Each row is a point on a tangle of strands that fork and nearly touch. The rows are in no order.
In the rows, zero is written as 100.
Two points are linked if the straight distance between their rows is under 67. Some points are linked to none.
Q160: [ 80  61 100 107 107  93  91 105 127  82  95 123  78 114  78  99 107 125
  97  79 102 113  89 115 125 145 121  97 107]
Q436: [117 118  73 113  86  96 104 105  79  98 114 102 107 100  94  92 106  88
  86 130 107  80 103 100  90  98  79 104 103]
Q677: [105  65 110  84 112 124  95 115 131 105 104 111  96 109  94  92  88 111
 123  77  97 108 103  95 134 122  98 110  90]
Q504: [130 105 130  95 103 100 124  94  69 103  67  64  78 115  78  86 102 100
  86  89  67 114 101 107 101 106  94 102 114]
Q597: [129  90 141 117 110 108 133  91  94  97  95  94  85 123  89  75  90 110
  99  73  84 132  88 101  87 120  71 115  81]
Q326: [108 111  75  76  93 105  81 117 118 117 112  96 123  96 128 110 107  88
 102 139 122  81 116  94 118  88  93  88  97]
Q102: [ 71 100  89  90  94  96 104  97  61  91  87  93  95  69 113 122  96 101
  82  94 104  64 102  96 114  61 107  55 127]
Q206: [102  86 126 124 125 101 103 106 134  95  87 109  97 122  75  79  78 128
 114  50  82 144  99  95  80 134  66 144  80]
Q707: [ 84  83  93 109 101 111  91 102 105  90  88 126  85 103  80  82  87 100
 112  84  88  93  99 110  85 105  93 104  91]
Q207: [ 89  76  80 128 114  72  87  89 143  73 100 107 115  90  69  93 123 128
  92  87 105 118  91 136 116 146 103  94  88]
Q657: [136 100  93 100  89 106 118 101  73 108  96  61  83 116 109  97 111 111
  88 136  93  94  86  88 107 102 112 101 122]
Q936: [ 84  79  77  94  98  94  87 100 119  97  96 108  96  84  89  73 112 102
  83 107 117  99 112  99 121 115 103  99 104]
Q801: [ 53  82  85  74  87  97  82  92 105 125  87  99  83  75 110 114 112 109
  89 107 114  65 114  86 125  73 108  59 126]
Q103: [119  81 134  80 104 126 112 110  90 109  87 102  85 110  89  96  81  94
 110  75  75  97 108  82 115  91  94 105  94]
Q818: [103  96  93 110 111 117  76 119 121  87 109 134 108 115 101  99  94 122
 108  95  91 129 110 100  86 104  89 115  98]
Q713: [ 84  94  69  81  74  97 107  98  88 100  89  89  96  93  90 122 119 104
  98 118 101  57 101 111 120  89 114  70 103]
Q85: [105  66 112  99 109 105 105 103 113 113  82  85  78 109  93  98  90 106
 108  91  97  97  87  86 117  93 120  96 108]
Q422: [145 103 151 117 108 111 136  79 113  95 102 105  87 138  96  83  90  98
 108  90  89 140  98 100  72 121  71 131  75]
Q235: [ 93  87  70  68  90 116  83 107 111 113  93 119 116  82 105  95 118  95
 104  91 102  81 110  97 124  85  94  88 106]
Q943: [ 76 107  87  82  76  88  94 108  81 126 108 110  96  85 126 119 104  94
  95 126 110  62 109  79 100  60  98  76 117]
Q168: [ 64  89  87  95  99 107  53  86 141 102 118 150  86  88  92  96 112 108
 118  73 116 101 110 127 111 125 105  72  86]
Q276: [ 98  87 123  93 100 116 115  96  89 110  84  72  75 112 100 128  84 105
 115  93  80  99 100  83 100  77 118  97 115]
Q998: [102  98  96 131 101  74 120 101 107  84  88  85 102 118  92  82 103 101
  94  98  88 120  64 129  79 122 106 111 101]
Q4: [ 91 106  61 110  88  81  87 103 126  91 114  91 107 125 104  93 108 102
 111 139 104 111  91 115  87 132 114 115 100]
Q708: [112 117 101  94  89 100 100 104  98 126  88  78 105 104  94 111  99  96
 111 115  90 105 104  89  69  74 105 131  98]
Q703: [ 77 115  51  85  78 102  69  97 108 104 131 114 124  75 106 112 141  98
  98 126 119  72  99 124 109 105 113  60 100]
Q32: [137 108 106  81  92  97 130 105  76 142 100  81 111 110 123 109 104  78
  99 136  90  99 104  78  88  84  83 114 105]
Q566: [108 124 145 100  98 100 125  86  62 111  89  70  91 119 100 106  93  82
  99  96  70 120 100  83  73  72 120 128 114]
Q589: [117 125  87  87  98 115  93 106 106  98 119 114 111 107 112  97  89  88
 101 121 126 107 109  90  89  94  88 106  81]
Q900: [105  95  99 119 120  89  84  98 146  72 106 135 131 128 112  87  87 116
 120  83 109 141 103 100  78 141  71 137  81]
Q173: [ 73  90 142  97 108 113 100  93  57  90  73  76  75  81 117 125  76  96
 109  63  69  83 118  71 116  64 117 102 136]
Q297: [ 93  93 115  79 104 124 118 112  82 105 107 112  85 102 130 117  82  89
  94 108 101  98  97  61 109  66  96  86  96]
Q622: [ 78  92 122 108 120  92  92 115 116 101  89 105  93 105  84  88  91  99
  92  80 104 128 108 106  85  97 111 121 101]
Q179: [129  97  92  97  99  97 116  99 134  88  97  69 107 110 102 107 119 106
  94 134 112  98  89 112 129 118 120  93 105]
Q674: [126  77  97 117 117 106 110  97 123  87  99 115 115  99  91  77  86 103
  98  83 117 100  86 118 102 121  84 103  86]
Q478: [136  82 137 116 108 104 128 100  93  96  88  82  74 117  73  75 102 108
  83  75  78 110  96 104 103 123  91 103 106]
Q303: [112  88  80  82 106 106  98 100  95 105  92 116 109  81  89  89  91  95
  99  92 103  76 105  92 111  80  80  78  84]
Q54: [ 58  92  87 100 102  98  81  99 101  79  93 133  89  84  72  88 107 103
  86  82  95  95  98 127 121 120 100  79  95]
Q969: [120  74  97  80  97 106 112  99 121 107  82  85  76 100  91  94 102 112
  97 102  99  81 101  78 131 108 112  95  97]
Q997: [ 60  86 106  85 103 104  73  94 116 111  91 106  79 102 107 112  96 113
 109  99 112 111 104  82  90  75 132 101 109]
Q816: [ 95 116  82 107 110 120  74 113 116  99 111 143 113  94 105  93  96 104
 103  87 103 117 112 106  89  87  76  97  86]
Q441: [135 134  63 105  88  94 100 111  96 111 134  84 147  94 115  93 108  82
 108 136 126  89  99 106  93 110  70 109  88]
Q562: [ 71  71  82 128 114  91  84 101 131  76 107 143 109  92  73  91 112 125
  94  60  96 111  92 141 112 151  99  88  92]
Q266: [110 108  67 103 107 112  66  98 134  93 115 137 121  98 110  88  95 104
 130  94 110 104 112 110  93 112  78  96  76]
Q979: [ 66  96  80  92  94 112  61  94 131 105 105 141  91  78  95 108 128 108
  99  75 116  79 106 125 113  91 113  49  94]
Q273: [106 116  78  79  70  86 105 112  96 125 107  79 112 103 112 121 110  93
  97 150 119  85 103  99 115  84  92  86  99]
Q368: [115 127  88 133 109  96  98 112 122  97 109  95 126 105 111  80 102 102
 103 104 104 117  88 112  58 107  64 127  89]
Q241: [ 44 100 101  86  90  99  89  92  59  94  78  89  92  73 128 125  93 103
  99  78  95  63 110  82 119  56 109  69 141]
Q120: [113  74 120 115 119  88 105 101 134 108  87  81  92 122  93  78  90 105
  96  92  97 121  95  95  96 130  98 125  90]
Q814: [130  84 143 125 115  95 107 100 133  86  99 106  98 139  94  96  89 128
 110  68  84 150  93  95  97 141  82 137  89]
Q122: [104  95  89  86  92  97 105 107  68 114  84  78  94  81 102 102 104 104
  84 118  91  83 105  99 118  83  99  92 127]
Q949: [ 79  80  69 103 101  92  95  96 128  90 108 111 121  79 101 105 122 105
  93 119 121  83  93 136 106 116 125  73  98]
Q687: [139 127  72 114  99  83 105 103 106 107 117  70 127 106 108  91 109  96
 102 133 119 102  89 103  94 119  91 115 101]
Q621: [ 91  84 110  87 103 115 103 110  73 120  85  99  94  82 102  97  99 110
  84  92  92  85 112  74 107  64  96 102 121]
Q254: [ 71  88  96  82  90  89  97 100  70 107  64  73  83  79  94 108 102  92
  84  99  75  81 104 106 123  84 109  83 125]
Q331: [132  97 108  90  88 116 115 109 102 104 102  86  87 125 113 100 105 104
 104 125  89 101 105  89 109 102  97 104 109]
Q125: [ 96  89  76 119 114  75  69  79 160  69 111 122 124 101  88  87 123 118
 108 100 120 110 109 133 120 168  96 108  83]
Q605: [ 66  96  82 125  98  75  87 101 105  77 104 112  97 100  96 109 113 127
  90 105 100 114  83 141  94 125 119  88 109]
Q67: [ 95 113 142  97 109  98 111  92  36  93  79  87  96  77 109 102  73  78
  89  72  87  84 115  91 104  57  96  96 129]
Q104: [ 98 121 122  97  92 103 122  87  50 104  88 101 101  90 101 106  80  70
  93 107  87  89 104  69  67  64 101 116 105]
Q611: [108 114 114  79  94  82 117  96  80 120  76  65  84 112 100 112  99  93
  86 131  96  88  88  64  93  70 132 118 117]
Q975: [106  92  87  96 118 102  65  99 148  99 104 132 113 103  91  77 101 111
 129  73 109 115 119 108 117 133  80 110  76]
Q948: [ 77  94  92 125 102  76  95 102 107  76  95 117 114 121  94 100  99 111
  97  86  95 127  71 140  76 114 104 106 107]
Q243: [ 84  75  57 100  98  92  77  81 150  85 114 113 122  81  88  92 142 111
  98 108 105  81 106 134 122 142 121  78  96]
Q796: [ 85 112 122 102  97 101 105  97  79  74  82  86  83 112  91 120  93 109
  84  89  99 105  84 109 114  92 131  83 117]
Q539: [107 128  79  92  91  91 107 110  45 118 100 106 113  85 110 116  93  87
  92 120  96  75 103  86  93  54  73  83 100]
Q944: [118 121  58 119  94  82 117  91 122  71 112  71 138 101  96  86 129  98
  82 134 110  95  91 134  98 153  90 108  87]
Q592: [ 90  98  76  93 102  99  63  99 109 125  91 108  91  77  92  97 107 117
 105 100 120  99 118  97  84  83 100  94 105]
Q793: [126 120 101  82  99 119 112 107  93 113 124 121 111 102 121  97  95  74
 101 120 110  93 109  69  92  71  80 110  84]
Q321: [108 130  40  97  81  87  71  90 123 100 155 100 132  88 121 109 124  87
 112 145 135  83  95 118 107 140 112  95  91]
Q171: [ 76  99  74  86  81 106  89 102 103 117  97 105  96  83 106 120 114 105
  94 124 114  63 110 103 110  76 102  56 105]
Q838: [123 118 111  73  78 108 130 105  55 125 113  96 102 109 128 112  92  67
  99 130  84  86 101  71  87  64  86 102 101]
Q18: [ 96  92 112  95 113 129 103  93  89  99  96 131  97  93  97 100  75  91
 114  77 100 107 106  72  73  86  93 107  75]
Q701: [119 118 145  78  78 117 138  94  54 121 111  84  87 111 120 123 101  74
  97 117  88  91 106  59  87  56  96  98 111]
Q755: [127  88 108 112 101  87 125  99 104 104  74  60  98 124  99  80 109 103
  98 100  88 109  76 118  92 115 103 106  96]
Q792: [104 131  56  85  68  91 100 101 107  97 119  91 129  82  91 102 136  91
  85 143 119  76 102 117 119 117 101  89  94]
Q421: [104  93 157  91 106 118 121 101  64 112  87  93  74  89 105 119  88  86
  92  77  78  90 118  57 101  57  98 104 109]
Q429: [100 125 105  99  98 113 104 112  62  92  97  97  95  78 116 123 100  93
  86  94  95  72  98 106 111  52  94  61 116]
Q145: [ 63  63 106 104 116  93  77 104 113  95 104 129  66 100  80 103  88 123
 101  73 113 104 104 109 118 118 118  86  97]
Q445: [ 80 120  65 105  91  93  79 108  83 122 118  96 108  88  99 110  99  99
 109 118 110  92  96 121  79  86 106  88 103]
Q483: [ 95 112 140  99  98  99 104  86  55  90  78  62  78 111 105 112  83  84
  98  89  64 111  99  92  90  76 133 112 120]
Q563: [ 86  92 117  92 106 109 101 108 118 112  96 110  99 105  93  93  91  88
 107 101 102 122 113  93  73  93 107 135  89]
Q607: [ 82  71  98 111 115  80  82  98 140  89 105 134  90 118  83 103  88 136
 119  76 107 131  95 112 103 143 103 109  87]
Q432: [139 129  94 103  95 107 116  99 100 116 111  64 108 121 116  94  90  95
 122 129  94 124  97  89  72 112  84 125  83]
Q76: [120 112 134  86  88  88 134  89  62 126  76  64  83 111 111 104 107  84
  83 104  79  99  96  77  86  73 112 124 123]
Q374: [ 58  87 103  85  85  96 102  92  76  89  69  76  78  77 105 124  98 113
  94  75  89  51 103  77 143  68 119  78 145]
Q359: [ 90 104 155  99 114 124 121  94  55 108  91  93  96  86 112 127  84  75
 101  84  61 109 118  70  77  64 114 122 100]
Q107: [102  73 139  98 131 120 102 110 122 115 109 124  96  90  86 102  80 113
 110  59  94 125 103  64 104 103  98 125  89]
Q688: [102  83 107 122 110  80  80  99 146  77 112 145 109 131  89 106  78 132
 120  78 107 129  99 110  98 147  81 129  85]
Q344: [ 85 117  71 102  80  90  96 108 100  98 100  90 102 126  94  91 103  88
 106 124  88 108  84 116  79 103 120 119  95]
Q559: [103  95  82 105  93 116  95 114 117  94 105 109  95 105 104 110 103 106
 105 110 102  96  94 117 101 101 110  95 103]
Q369: [114 140  86 104  70  95 101 108  85 116 135  77 106 117 106 120  88  90
 109 130 110 100  81  95  78  90 108 113  93]
Q978: [ 75  92  91 107 103  78  77 111 127 100  79  83  87 111  86  97 107 105
  99 115 104 119  99 124  98 111 107 102  94]
Q689: [ 66 102 101  77  93 103 102 103  70 127  95 107  95  82 127 120  84  70
  97 118  97  77 126  75  92  52  93  84 101]
Q319: [104 108 136  69  80 101 136  98  55 106  87  82  82  96 119 122  95  80
  85 106  95  71 110  67 116  55  95  84 120]
Q946: [158 124  91 102  91  90 116 102  87 114 115  62 112 116 109  97 114  98
  95 132  97 104  84  94  93 112 106 109 117]
Q737: [ 68  96  70  84  85 100  63  93 132 102 121 127  95  78 113 110 154 100
 100 108 122  75 104 121 119 111 119  55 104]
Q861: [141 104 108 119 114 109 122  95 105  94 100 104 121  99 103  82  92 100
  97  88 105 106  88 112  90 115  65  95  86]
Q888: [115  88 141 100 109 106 121  91  48 100  75  77  79  92  98  99  85  93
  94  82  77  89 110  85 114  74  95  85 121]
Q992: [105 126  86  92  62  85  99 122  72 138 145  91 114  98 125 134  88  76
 102 138 117  71  83  74  97  69 104  98 107]
Q733: [132 105 116 111 100  89 126  93 111 104  82  70  99 139  98  75 110  97
 103 102  79 136  80  96  77 119  97 137  97]
Q804: [ 95  85 129 109 117  98 102 113 116  94  86 123  92 118  68  92  79 121
 115  62  89 141  98 113 100 119  79 117  76]
Q427: [115 111  74 121 114  88  74 104 147  84 116 109 125 108 109  79 102  94
 122 124 121  99 121 125  95 141  86 113  91]
Q305: [ 95  87  54 102  94  92  88  94 121 106 112  96 123  86 113  97 123  95
 105 132 129  77  95 129  93 118 106  87  99]
Q930: [105 116  62  97  90  95  71  95 116 104 127 102 124 106 114  94 114  99
 116 133 122  91  91 116  94 119 112 100  98]
Q420: [ 62  79  98  88  97 101  75  99 125 105 100 117  79  94 101 106 102 108
 103  90 118  97 101 103 111 107 131  83 100]
Q101: [ 90 106 145 116 113  90 112  78  51  85  71  66  75 112  81  98  74  87
  90  75  67 111 101 106  91  86 114 114 120]
Q425: [ 88 119  81  93  84 124  87 109 104 105 127 117  95 112 126 120  91 110
 104 123 122  90  90  83  99  78 118  87  99]
Q31: [ 68  87 133 109 115  99  93  92  54  77  81  81  75  82  97 103  67  92
 100  51  71  88 115  96 121  82 118 100 127]
Q189: [ 67  96  94 114 103  77  78 103 117  82  83  92  89 101  73 105 114 124
  85  99  94 123  94 130 110 117 130  93 105]
Q932: [ 77  79 129  91 108 121 103 105  93 104  83 108  80 100 111 125  75 104
 116  75  90 103  96  86  99  65 121  94 103]
Q222: [ 94 115  79 106 105 101  74  95 131 111 109 113 117 106 108 102  99  97
 128 107 106 119 101  99  62  94 102 121  87]
Q317: [ 94 117 103 115 101 102 115 102  95  89 100 113 107 115  97 100  84  86
 106  95  96 111  73 126  58  89  97 118  82]
Q295: [ 88 100 109  95 109 101 116  94  54  90  87 105 104  85 105  95  76  83
  95  93 101  99  93 100  95  80  87  87 102]
Q638: [114 132 107  95  80 105 113  98  72 126 116  76  95 120 109 118  94  83
 102 117  99 110  85  76  71  76 114 126  96]
Q766: [136 114  92 117  99  76  97 101 131 105 106  63 103 141 122  83 107  93
 111 140  95 127  89  99  93 135 108 133  97]
Q80: [138 107 145  80  91 140 132  87  69 111 106 106  81 109 111 118  96  80
  99 104  85  94 108  59  89  68  91  96  91]
Q424: [ 91  83 126  96 107  88  98 111  83  88  77  83  69 105  63  90  89 110
  95  61  77 111  94  96 121 109 109 124 114]
Q164: [112  91  85 105 106  90 118  94 107  69 103 105 114  89  80  75 103 108
  88  92 121 106  79 122 110 121  96 101  89]
Q142: [ 67  94  72  90  84  85  96  91 103  90 100  94 102  81  89 108 129 106
  79 116 105  77  88 129 112 107 124  67 102]
Q494: [135 124 125 111  95  87 124  91  94 118  98  62  94 146 105  77 112  90
  96 113  72 130  93  79  55 119  91 146  95]
Q768: [143 123  95 125 102  94 105 108 129  71 116  91 125 124 113  81 116 103
 102 118 107 124  93 113  92 146  78 131 101]
Q349: [102  84  76 114 103  85 117  87 103  86  90  64 106  80  69 104 122 117
  64 121  93  96  92 111 117 127 108  84 112]
Q373: [104 119  78 134  97  76 120 103  95  94 105  82 121 106  97  77 109  96
  98 107 105 107  74 122  68 110  83 118  99]
Q228: [106 106 105  81  86  95 104 100  91 126  80  81 102  99 100 110 106  83
  92 117  95  81 103  71  80  63 114 119 110]
Q972: [ 75 114  99 102  95  93 104 113  82  92  96 106  93 117  96 101  91  84
  97 108  98 111  82 114  80  87 119 116 101]
Q79: [152  94 136  86  88 114 134  87  84 110  98  78  75 122 113  96 106  99
  98 112  90 112 101  80 104  99 102 101 108]
Q603: [ 79 123 108  82  81  89 112 100  73  95  89  77  93  93 104 112  96  85
  77  99 108  71  87  90 103  59 129  98 126]
Q908: [ 69  84  98  83 113 119  67  94  97 119 100 136  97  81  99  98  96 100
 119  56 102 105 111 102 105  77  95  74  89]
Q977: [ 87  60 114 107 118 108 105 113  85 103  99  90  74  96  59  96  90 125
 101  50  85  90  95 109 142 133 105  94 107]
Q653: [129 109  95 126 108  76  97 109 147  81 100  79 115 132 104  77 115 112
 100 118  99 136  99 114  97 150 101 139  94]
Q928: [ 67  79 133  84  93 112 111  90  75  88  71  82  76  90 107 123  83  97
 103  58  86  58 106  73 139  61 110  76 131]
Q780: [121 125 128 104  88 114 119 105  61  98 106  89  84 103 112 113  97  96
  92  99  90 108  93  92  95  70 104  96 113]
Q989: [101  64  96 109 118  99 111 102 102  96  84  84  92  89  65  91 103 123
  90  81  95 100  96 109 130 122 106  86 102]
Q990: [102  59 122  96 114 107 101 118 107  97 100 110  76 110  65  96  88 125
 115  55  83 103 100  94 135 135 102 114  95]
Q470: [113 106  78  97  88  86 104 101 111  91  91  68 100 100  90 110 128 113
  76 126 106  99  85 104 119 107 126  84 111]
Q892: [ 81  77 145  96 126 117 109 105  89 107 102 120  82  90  74  92  70 104
 107  41  93 118 109  67  99  96 104 121  90]
Q782: [ 95  75  90 107 122  91  75  95 129 100  92 117 102 104  85  77  90 125
 116  80 101 126 105 115 108 142  80 108  73]
Q25: [ 53  74 120  84 112 111  88 107  76  98  87 117  92  74  96  96  76  94
 100  59  80  97 119  94 110  76 105  95 110]
Q288: [ 98 124  93  91  99 113  95  97  83 106 111 121 110  79 101  93  97  82
  92  90 118  82  95  84  78  55  94  99  97]
Q453: [ 71  76 131  93 108 119  93  99 111  97 104 133  77 103  97 106  72 109
 114  63  99 102  91  83  96  88 130 100 102]
Q917: [ 70 119 101  93  84 117  97 113  79  79 113 123  84 106 115 121  93  99
  96 104 118  95  92  95 108  68 115  71  99]
Q608: [ 68  79  78  99 100  88  64  96 140 100 105 131 105 104  96  89 111 108
 117  90 101 115 107 135 102 126 106  92  95]
Q719: [132 116 126 124 109 100 123  90 123 102 103  93 110 128 114  81  82  97
 118  99  94 145  99 102  61 116  80 132  71]
Q278: [110  94 125 100 113 126 113  94 113 110 101 119 105 105 107 100  89  90
 110  95  90 135 111  74  71  90  92 134  77]
Q480: [ 91 106  90 126 106  95  91 114 105  86 104 126 100  81  88  93 107  96
  75 101 108  94 101 120  86  96  84  81 102]
Q824: [151 116 127 114  98 100 134  93  91 132  86  79 106 108 105  89 104  87
  99 106  78 113 105  86  59  89  69 132  94]
Q253: [ 71 111 114  91  97 118 100  97  72  72  95 104  86 101 109 119  81 109
  90  87 108  98  97  91 115  72 119  76 118]
Q916: [146 105 105 117 112  96 128 100 103 121  92  86 112 106 110  77  98  85
  93 105  96 101  92 107  69 102  63 112  85]
Q604: [110  80  83 123 114  91 112 103 117  80  89  78 106  95  77  86 114 131
  82 106  84 109  89 111 116 145  98 100 102]
Q395: [ 98 107  77 109  99  83  81  94 148  73 108 128 131 139 107  88 103 107
 120 102 115 125  93 127  85 141  92 137  87]
Q211: [116  83 111  88 112  96 108 108 134  87 107 105  94 122 111 106  99 122
 102 107 107 128  93 101 121 111 115 110 103]
Q482: [ 87  97  97  91  95  95 101  94  96  89  82  81  80 102  84 117 103 114
  82 112 111 100  88 100 123  91 128  80 112]
Q911: [155 112 106 104 100 103 117 100 120 100 116  66 100 139 124  86 105  92
 118 141  95 112 100  86  83 127  96 131  95]
Q376: [131 135  72  97 103  96  97 103 127  97 130 106 128 102 111  91  96  84
 122 130 134  97 113 104  95 107  83 114  72]
Q614: [108 124  59 100  92  86 111 101 100  84 119  91 131  84  83 100 131  96
  79 145 119  98  92 123 107 136  89  90  86]
Q488: [125 118 118 100 105 118 122 103  74 110 115 114 109 104 118  92  92  81
  95 112  94 115 105  79  75  77  73 111  90]
Q652: [102  97 112 143 117  89 106 104 112  82 100 116  95 110  81  77  95 120
  88  81 103 127  94 108  77 124  84 128  95]
Q730: [128  96 133 110  99 108 121  85  80 125  72  73  89 103  88  84  95  97
  97  91  73 112 108  87  76  93  86 121  99]
Q873: [118  67 138 105 125 109 110 103 120 119  90  90  88 108  82  91  87 108
 110  71  88 126 105  82  99 116  98 131  90]
Q646: [116  91  82 125 114  89  93  94 140  55 111 110 116 109  97  90 103 118
 109 104 114 115 111 130 122 170  74 106  81]
Q236: [ 83 113  80 111  99  82  70  87 143  96 115 136 114 117 103  87  98 109
 119 100 122 127  96 116  62 121  99 123  81]
Q560: [104 123  87  88  82  88 100 118  65 134 102 112 108  79 115 113 100  89
  87 132 108  61 118  67  99  65  80  95 111]
Q904: [ 78 105  63 112  95  89  68  85 102 116  98 100  99  79  92  89 105 104
 108 107 109 100 107 121  74 100 102  88 104]
Q955: [ 90 134  76 102  74  89  92 114  78 124 135  97 117  92 104 118  91  82
 102 130 109  78  91  99  79  81  97  96  94]
Q458: [114 108  72 105 111  93  68  92 142  87 122 109 144  94 127  94 112  89
 126 131 134  91 126 132 113 136  94  88  83]
Q182: [114 124  89 117 110 110  89 110 123 112 118 109 130 107 116  92  92 100
 118 115 100 127 100  92  59  99  80 130  81]
Q230: [ 80  92  86 101 125 118  66 109 109 106 109 143 107  85  89  94  94 115
 115  64  99 126 112 118 101  96  80  82  79]
Q29: [126 111 116  82  73 103 137  97  60 106  97  87  79 107 110 104 110  94
  80 113  98  67  96  83 117  81  93  81 114]
Q199: [ 64  74 130  94 116 100  91 103 100  88  98 124  69  96  80 106  71 109
 106  35  92 111  97  84 109 102 120 105  95]
Q290: [128 101  99 102 104  97  92 110 142  81 110  94 105 113 110 111 112 118
 100 117 117 109  97 101 132 123 125  95 100]
Q545: [110  97 106 117  96  91 111  98  82  89  86  84  79  95  85  94  95 104
  83 106  93  93  95  94  91 100 109 112 114]
Q96: [101 114  63  78 103 103  66 104 119 115 118 118 135  86 121  99 117  91
 111 123 133  88 117 109 110  99  84  72  87]
Q357: [ 61  85  80  96  97  93 105  89  91  81  96  95  96  64  89 117 127 109
  64 103 105  64  95 116 127 100 126  57 120]
Q666: [120 110 142 100 106 118 124 108  60 102 106 113  88 107 116  94 100  84
  88 100  81 126 103  90  91  78  84  96 104]
Q909: [ 80 110  77 108  99 109  90 109  81  85 107 130 103  73  96  98 113  89
  81 108 105  80 101 115 107  87  87  62 106]
Q35: [139 117  65  93  88  79 112 101 114  99 116  58 132 106 111 100 129  92
  95 147 114  90  84 107 113 130 107 114  95]
Q113: [118  76  86  82 101 111 119  99 106  99  95  94  92  96 107 102 100 109
  96 122 119  66 100  85 128  95 104  80 107]
Q36: [ 85 115  52  97  87  89  70  86 102 123 126 129 122  58 103  98 134  81
  88 113 124  73 103 128 109  90  89  49  97]
Q889: [ 62  84 101 107 105 108  96 101  93  72 100 120  87  68  69 105 105 112
  79  66  97  84 103 126 145 117 106  60  98]
Q167: [129 114 113 115  94  94 112 109 112  98 113 101 106 123 109  90 104  90
  96 115 113 120  85 105  83 103 106 124  92]
Q239: [114  94  70 117 110  87 101  90 137  70 107  85 120 105  98  83 123 105
  89 126 115 101 105 124 118 162 101 113  87]
Q503: [109 137  56  78  65  83  91 109  95 118 129  86 133  95 105 108 121  86
  94 152 134  74 103  96 114 107  97  96  95]
Q40: [ 84  98  93  88 101 109  79  97 110 126 102 105 101  90 113 118  92 105
 110  96 109 104 109  88  80  64 113  99  97]
Q361: [151 113  87  88  85 100 116 106  92 129 110  81 123 112 125  96  97  78
 107 146 106  94 119  86 106 103  68 112  89]
Q574: [151 103 154  86  91 118 141  70  67 118  91  83  69 112 108  98  99  89
  96  93  75 106 113  76  85  78  98  99 100]
Q520: [122  86 160 110 110 121 122  74  77 111  83  87  83 101  85 108  89  92
 107  71  59 117 102  73  68 100  97 129  92]
Q245: [ 60  73 110  72  97 108  88 100  87 126  82 110  84  68 109 112  98  95
 107  66 100  53 119  68 117  52  99  71 110]
Q45: [120  98 114 120 111  96 113  99 140  93 102 105 123 130 111  82  91  90
 128 110 101 123 107 107  75 128  78 135  65]
Q366: [ 51  69  96  77 109  97  74  99  84 124  86 111  84  75 111 101  92 102
 100  80 113  83 115  85 116  75 108  70 119]
Q777: [ 91  96 131 119 112  95 105 104  87  91  82  99  84 108  75  84  83 107
  97  63  76 122 104  94  86  99 101 130 102]
Q309: [ 96  74 114 105 117 103  92 110 114  94 104 135  91 109  64  88  82 115
 117  42  90 119 100  99 115 132  78 120  85]
Q716: [ 68  72  97  98 105 101  88  97  83  85  86 100  76  86  86 101  82 117
 106  68  96  88  89  97 123  94 129  82 118]
Q959: [ 84  87 112  87 104  93 104 108  75  96  65  66  86  93  76  93  96 105
  85  79  81 100 102 103 128  91 105  96 122]
Q347: [112 127  98  91  69  79 116 107  58 117 119  76 101 103 112 125  94  74
  88 132 117  69  85  83  96  69 108  94 115]
Q698: [126 134  82 132 105  88  89  97 142  66 129  99 142 120 120  81  99 102
 125 127 123 113 106 122  95 160  73 127  84]
Q752: [ 84  89  64  97  97  84  62  88 152  99 119 122 120  96 113  81 133 103
 114 111 115  95 101 135 105 141 122  94 100]
Q210: [ 96  86 153 100 109 130 122  85  82 105  85 104  93  87  90 121  75  88
 114  67  67 114 107  75  72  73 112 115  88]
Q903: [128  87 173 113 112 116 128  91  81 104  85  91  67 100  82  98  90  96
  96  56  72 105 100  88  95  86 100 106  95]
Q350: [102 109  63 103 113 109  61  96 147 100 127 124 124  87 123 103 116  91
 115 116 131  83 113 127 113 112  91  60  83]
Q238: [ 75  99  65  94 104 105  85  96  91  99 108 125 114  56  95 107 129  95
  79  96 112  69 103 126 118  84  94  41 100]
Q753: [ 52  87  95  99  99 100  92  90  96  74  97 107  82  61  92 114 111 112
  82  71  97  69  99 114 140 100 116  53 120]
Q675: [ 96 110  67 110  98  99  90 105 116  80 107 102 122  99  88  93 124 115
 100 107  96 112  91 135  95 130  81  97  90]
Q807: [109 126 114 101  77  92 123 101  52  98 100  73  97  96 113 126  96  86
  92 110  95  76  83  86  93  62 118  98 130]
Q148: [ 74 103  83  68 101 117  77 105  89 116 103 123 107  76 109 102 110  93
 108  83 100  97 111  98 106  69  92  64 104]
Q209: [ 89  94 138  89 123 138 113  91  81 105  99 127  93  76  97 112  72  84
 106  61  83 105 116  60  93  63  92 100  78]
Q671: [ 59 101 112  89 111 109  96 100  67 111  93  94  89  74 119 115  83  94
  95  97  95  94 117  79  90  60 105  97 123]
Q844: [ 85 130  73 113  88  98  94 103  98  86 110 122 110 104  93  96  88  94
 106 100 106 105  80 128  69 104  83 104  81]
Q380: [129 101  97 113 108 118  93 116 132  77 112 114 114 124 110  90 101 115
 109 108 104 116 106 107 103 133  85 116  98]
Q958: [ 91  86 100  86 107 118  79 110 136  90 102 132 101 101  99  91 100  99
 113  90 109 105 126  96 127 114  90 106  85]
Q406: [ 95 130  69  88  84  79 104 112  43 113 106  97 121  74 100 126 113  90
  87 122  97  60  99 105 107  75  92  76 116]
Q515: [108  87 105 122 111  77  92 100 148  86  88  85 104 128  88  81 108 111
 100 107 106 122  92 116 109 140 111 126  91]
Q774: [ 90 127 120  95  94  99 107  94  36  88  97  93 104  75 122 123  83  80
  93  98  88  61 115  89 113  43 101  83 131]
Q572: [ 92  77  98  81  91 114 122  97  83  94  83  94  81  90 108 107 103 111
  91  96 104  68  91  75 135  85 108  67 120]

Follow the links from the first point to the second, and from the first to the third. Name the last point that the two ways share.
Q777, Q719, Q421: Q210
Q978, Q432, Q96: Q768
Q420, Q206, Q458: Q975
Q566, Q766, Q331: Q955
Q101, Q698, Q900: Q607
Q148, Q113, Q494: Q816
Q303, Q120, Q253: Q816

A fork is a point with three links. Follow the links from the first point to the second and name the forks in between, in order.
Q766, Q793: Q653 > Q768 > Q816 > Q975 > Q607 > Q955 > Q807
Q605, Q253: Q998 > Q607 > Q975 > Q990 > Q470
Q85, Q646: Q653 > Q768
Q997, Q309: Q607 > Q975 > Q990
Q861, Q243: Q730 > Q520 > Q210 > Q943 > Q171 > Q142 > Q949
Q520, Q889: Q210 > Q943 > Q171 > Q142
Q209, Q539: Q943
Q892, Q677: Q653 > Q768 > Q816 > Q975
Q278, Q374: Q210
